Points on a hilly landscape, in no order, each with its height.
A ball rolls from a point to the lowest of its 2 nearest points, and stops where none of them is lower. Distance is the straight distance between rows; heights are no part of it.
zuzof: [127  78 165 108 162 102 169  67 111 163 160 157 146  87 141 139 136 113
 129 113  73 135]  height 273
zube: [148 149  93  77 151  75 104 122 118 150 163 165 125 134 130 158 141 170
 166 168 165 137]  height 456
Vezu: [129  71 145 158 120 151 109 172 111 139 118 144 142  73 110 150 181 143
 128 127 166 121]  height 448
Zag: [128 138 139 133 127 134 125  77  98 166 117 169 139 139 144 149  95  85
  90 135 141 116]  height 586
Tib: [111 111 113 136 108 107 108 187 156 149 118  90 109 137  49  87 161  86
 106 149  88  82]  height 93
tozen: [159 128 126 159 110 140 158  98 124  80 187 111  90 116 126  97 131 178
 123  89  84 182]  height 330
subi: [144 125 150 106 108 159 101 106  67 141 142 182 145 134 142 129  53 122
 114 166 148 108]  height 617
luni: [ 74 105 133 157 102 161 102 143 151  94  74 144 136 156 136 146 186  73
 111  67 119 138]  height 555
Kem: [101 112 149 112 141 176 144 150 115 151  95 136 148 135 197  82 111 117
 137 138 170 116]  height 782
rel: [110 152 117 137 112 139 162  71 151  74 120 118 134 131 126 126  62 130
 124  92  91 132]  height 192
litef: [121  80 109  91 153  93  92 135 131 179 109 113 114 172  89 144 189  90
 152 150 144  94]  height 201
fid: [127 172 124 128 148 133 189 159  92 132 135 141 134  90 189  83 118 145
 101 136  96 157]  height 368
Par: [143 134 164 146 141  97 156  43 128 141 175 140 126 120 128 135 137  97
  97  75  56 132]  height 234
bipa: [133 114  76 158 146  84 114 119 120 115  92  81  79 126  91 128 153 141
 115  99 133 155]  height 307
fem: [123 162 144 137 112 157 114 165 164 115 173 125 143 154 177 103 174 127
 135  86 145 151]  height 321
gurum: [ 66 128 108  53 169 133 158  98 135 145  98 157 145 137 173 103 107  78
 136 134 123  93]  height 730
Nup: [ 99 112 131 150  65 136 101 149 160 124 113 147 130 191 149 122 165  87
 127 119 112 138]  height 587
kigi: [ 86  39 133 139  89 148 108 171 181 113  71 120 133 122 166  93 143 132
 129 129 128 159]  height 404
gogo: [131 185 123 108 140 127 133 110 150 107 170 118 127 138  92 104 111 114
 127 113 126  72]  height 122
ledo: [165 124 162 167  98 118 123 150 119 132 182 137 116 165 123 168 206 135
 147 102 127 135]  height 478
Duvil: [163  87 149 130  94 126 111 139  81 177 153 126 103 150 101  93 115 127
 146 179 137 112]  height 385
bofu: [ 91 127 112  80 144 123 130 161 154 182 111 152 123 121 140 129 160  67
 112 175 134 108]  height 683
fefi: [125 117 157 141 195 106 146 119 140 156 111  81 106 111 114 113 154  67
  89  81  95 113]  height 196
sivis: [132 151 145 155 137 127 120  89 132 111 157 114 114 157  99 119 143  90
  99  65 100 107]  height 180
Tonef: [119 144 128 177 100  97 144 177 147 106  94  96 100 154  84 109 159 109
 105 127  93 114]  height 159
Mal: [129  78 105 122 146  83 114 125 138 127  81 101  96 137  76 166 174 126
 147 126 134 130]  height 262
Bopu: [159 139 128 127 111 156 109 154  91 147 174 137 111 119 164  83 121 118
 103 137 142 169]  height 851
ruzi: [132 123 114  93 140 104  98 173 148 173 141  85 124 157  50 129 162  78
 148 165 128  81]  height 136
tid: [172 139 129 148 116 113 146 117 146  81 166 107 111 114 109 156 101 185
 162 115 117 156]  height 365
pepir: [146 152  86 142 180 100 134 108 147 102 147  83  89 102 101 136 145 143
 105  87 122 175]  height 310
mep: [ 84 117 117  86 135 121 166 101 152  98  93 169 135 114  97 121  98 127
 150 153  92  68]  height 438
Monuz: [156 144 121 152  87 140 134  54  86 110 171 187 109 159 120 127 120 173
  92 120  94 177]  height 668
Pimed: [118 144 130  86 143 164 113  75  81 141 182 211 182 109 181 168 109 106
 112 114 124 148]  height 663
Devu: [ 74  71 100 112 119 129 102 157 159 139  48 132 117 170 133 120 188 123
 139 144 167 130]  height 316
busu: [165  76 165 159 170  86 142 131 103 178  99  72  87 127 121 122 147  87
 103 109  89 136]  height 256
zov: [ 87 127 126  89 157 155 164 129 114 161  75 147 134 129 144 102 106 111
 125 163 156  57]  height 754
Rig: [167 156 163 157 131 143 122 162 147 123 148  49 124 139 152 143 126 103
 155  84 162 119]  height 359
beg: [116 148 159 156 127 162 148 158 170 123 104  89 148 128 181 117 112  77
 131  78 139 117]  height 305
sof: [163 178 143 131 143 132 178 134  93 131 180 122 114  99 134  70 118 148
  90 131  75 127]  height 333
Zerik: [129 110 157 116  73 162  79 176 131 188 122  96 155 164  70 123 107  58
 140 173 143  80]  height 278
papam: [118 183 111 136 132 153 115 151 138 118 116 135 156  87 143 131  85 114
  89 140 152 127]  height 289
viso: [119 107 140 173 101 135  95 198 114 129 102 144 138 139  97 142 220 127
 111 125 159 122]  height 487
fufak: [100  58 114 127  94 112 113 191 165 115  85 112 111 143 110 116 184 127
 147 159 118 134]  height 362
Sok: [139 169 149 126 150  81 123 106 166 152 165 129 150  95 116 158 102  93
  87 146  90 132]  height 633
gozan: [127 143 141 125 166 118 134  69 120 156 132 138 141  89  98 149  81  90
  76 120 104 111]  height 614
tor: [111 202 116 111 126 170 102 119 139 116 183 160 176  99 160 128 109  88
  98  96 138 130]  height 327
Lagil: [ 95 126  96  62 146 123 125  83 138 112 121 177 136 136 117 131 114 156
 165 149 151  88]  height 467
lek: [172  95 162 149 108 116 129 133  86 143 153 118  95 163  91 117 175 154
 159 130 149 109]  height 432
zira: [116 128 130  94 110 158  94 136 138 159 116 118 149 148  95 105  62  98
 137 169 156  61]  height 219
gaf: [124 149 159 144 138 105 151 147 124 133 150 151 124 145 119 143 222 132
 146 105 128  89]  height 516
gul: [139 174 122 117 110 119 165 141 120 111 153 132 107 173 169  84 113 185
 150 155 125 141]  height 258
Malo: [122 161 110  74 186 121 169 101 114  90 153 119 136  91 156 109  95 152
 137 123  88 132]  height 533
dep: [117 127 121 115 149  89 104 153 168 175 125 115 128  97 117 165 133  66
 106 167 115 131]  height 657
Lat: [138 162  97  78 174  93 159  88 127 115 193 145 121 126 141 126 152 180
 166 117  99 154]  height 511
mavi: [140 157 152 208  99 140 115 179 121 108  69  76 120 152 109 168 147 135
 112 101 174 132]  height 311
Lofe: [156 134 128 160 122 103  98 152 150  92 129  47 101 157  42 161 150 131
 145 104 124 119]  height 455
bigu: [135 135 126 136 134  91 166 154 129 160  80 111 114 123 155 142 105 144
 143 164 137 124]  height 294
mav: [100 117  83  98 121 103  88 167 159 164  75 134 134 168  93 124 184 117
 159 178 167 109]  height 263
fer: [126  72 137 108 124 166 142 158 116 123 100 128 134  63 111  88  63 149
 129 178 134  97]  height 488
fen: [131 125 113  80 147 116 120 122 146 114 172 143 127 126 166 138 143 168
 183 128 148 157]  height 486
tobam: [144 170 114 125 123 144 134  52 135  70 172 125 126 104 109 152  40 163
 105 102  88 151]  height 151
vegar: [179 139 134 164 162 119 101 162 144 103 139  42  97 129  95 167 166 133
 137  64 156 127]  height 412
rupi: [ 99 187 141  99 117 177 122 152 154 104 164 149 165 151 187  87 117 154
 150 120 152 124]  height 280
kef: [121 120 107 157 127  65 129  83 130 145  98 148 110 118 125 168 150 108
  88 125  79 187]  height 214
mefa: [123 104 131  93 177 106 135  60 123 150 109 135 120 148 120 151 109 123
 162 118 156  89]  height 506
Luzav: [118 174 168 147  98 131 160 160 129 127 125 160 160 131 115 139 172 118
 131 137 125  76]  height 549
zeper: [110 110 145 140 137 131 172 141 148 137  85  90 111 124 152 105 123  57
 105  96  79 113]  height 251
Far: [128 168 121 115 146 115 117 160 167 127 145 109 134 110  71 134 156 104
 131 140 133  68]  height 74
rus: [143 166 131 207  90 132 167 141 105 110  85 127 118 147 110 137 157 169
 102 121 138 131]  height 257
ture: [142 175 127 157 107 116 176 133  94 137 119 164 108 162 142 107 166 178
 108 136 127 130]  height 206
sugov: [108 120 140 100 150 185 121 152  86 122 136 166 162 107 207  83 111 174
 123 133 159 156]  height 807
gamu: [114 119 140 120 138 151 140  54 113 122  96 151 150 139 148 161  93 100
 144 102 159  96]  height 548
bek: [145 121 101 155 111 151 124 113 139  74 125 108 123 117 150 144  75 194
 150 108 158 182]  height 397
vapi: [141  64 146 124 129 111 134  99 123 132 148 138 112  92  93 135 115 119
 135 136  85 117]  height 308
Kigu: [136 153 140 184 116 186 103 158 138  92 136  94 132 126 136 107 172 136
 122  53 179 137]  height 370
sefik: [122  41 152 125  97 128 122 107 136 124 110 112 112 136  80 128 100 108
 177 145 110  95]  height 352
Nik: [162 155 102 119 143 142 161 119 105 106 183 125  99 137 151  69 112 195
 112 129 101 181]  height 297
Buvab: [ 98 111 134  68 150 111 168  62 134 123 148 156 166 122 160 163 108 112
 170 115  84 121]  height 704
lop: [134 142 151 164  65 125 119 133 149 128 129 152 145 154 163 163 130 127
 133 139 124 164]  height 618
Bon: [135 121 169 211  88 172 104 175 139 107  99 108 152 121 137 137 152 174
 127  94 178 151]  height 356
Melel: [134 132  87 164 102 143 116 125 106 130 148 152  94 119 151  90 139 130
  75 113 130 198]  height 873
sofu: [137 159  55 146 143 104 107  73 154 104 130 129 115 109 108 179 125 143
  96  99 133 191]  height 279
palup: [136 158 158  90 135 189  95 111  85 120 209 200 175 118 159 153  67 117
 114 146 138 106]  height 642
Sosen: [119 147 116  63 203 161 151  70  58  83 180 131 153  98 168  87  72 163
 120 105  55 153]  height 551
tizug: [133  93 173 148 130 173 118 176 112 141 132 144 159 105 171 109 181 150
 138 110 184 126]  height 407
meb: [135 129 127 141  59 121 105 114 126 110 176 177 125 135 113 137 126 161
 124 151 109 161]  height 643
vige: [121 133  96 121 155 134 138 133 143 101  82 100 137 116 168 133 109 186
 169 113 190 151]  height 383
Pek: [139 126 124 154 119  73 163 115 105 149 103 147 119 111 159 141 120 141
 116 158  97 182]  height 250
Guka: [116 104 141 157 132 109  94 170 125 123  85 129 131 146 123 184 224  84
  97  88 121 131]  height 521
kure: [140  83 167 171 118  89 146 141 133 127  96  89  91 122  86 135 148 107
  99 107  50 126]  height 221
Zosu: [101  55 154 148 107 174 140 186 150 127  72 116 138  72 152  83  99 151
 130 145 143 131]  height 446
vatip: [ 87  77 130 138 118 131 154 107 155 102  67 132 125 119 106 136 131 121
 158 119 117  95]  height 402
supe: [131 132 143 106 124 171 100 194 102 146 167 154 144  89 180  79 112 146
 118 176 163 133]  height 829
keba: [ 87 121 135  89 122 145 146 100 139 122 165 201 189  95 182 159 142 118
 145 125 102 143]  height 684
Gis: [148 167 100 157 114 138 110 158 136 112 103  94 135 113  87 140  93 151
 120 150 172 122]  height 332
sokad: [ 89 149  93  75 140  97 140  95 157 167 102 165 134 155 126 123 125  71
 113 183 115  94]  height 708
Gumu: [165  99 129 133 147 138 130  56  99  90 155 101  99 101 115 143  40 169
 131  98 124 160]  height 106
Sila: [176 136  89 105 155  94  87 148 107 182 127 122 130 122 112 162 114 160
 150 198 200 129]  height 419
fugu: [130 123  79 137 131  94  82  87 131 140 117 156 115  96  98 151 108 113
  82 144 123 169]  height 248
sova: [ 93 170  98 124 106 159 139 116 146  74 132 137 144 126 171  74  95 144
 119 101 125 145]  height 239
nolu: [140  62 127 127  70 127  80 168 115 189 109 102 123 160  59 111 113  98
 149 201 129 113]  height 334
pebe: [166 103 142 122 118  79 108 142 139 158 126  91 112 164 147 179 111 137
 203 160 160 138]  height 396
sedef: [179 161 112 157 126 109  93 162 112 154 112  86 137 124 102 188 127 148
 134 151 207 153]  height 376
fiviz: [129 101 115 108 134 110 130 157 141 137  88  92 122 137 156 128  97 169
 181 172 181 140]  height 341
beni: [133 149 106  90 171 159 172  57  65  66 172 167 148 137 148 126  96 217
 134 121  65 149]  height 569
zif: [124 170 133  80 135 135 138 117 119 120 124 115 135 167 112  88  62 132
 146 156 134  53]  height 170

Where does a ball stop that starts at each point below?
beni: papam
gaf: Far
Sosen: papam
Kigu: Gumu

Call two points neighbours if one is among the 2 nearest of the other. Go from one point of each pair to the other, from neighbour to neighbour, staying as low as possible. Name the highest point that can't be avoided.
kef / Far: pepir
ture / Far: bek
fefi / Tib: busu
Tib / Far: ruzi
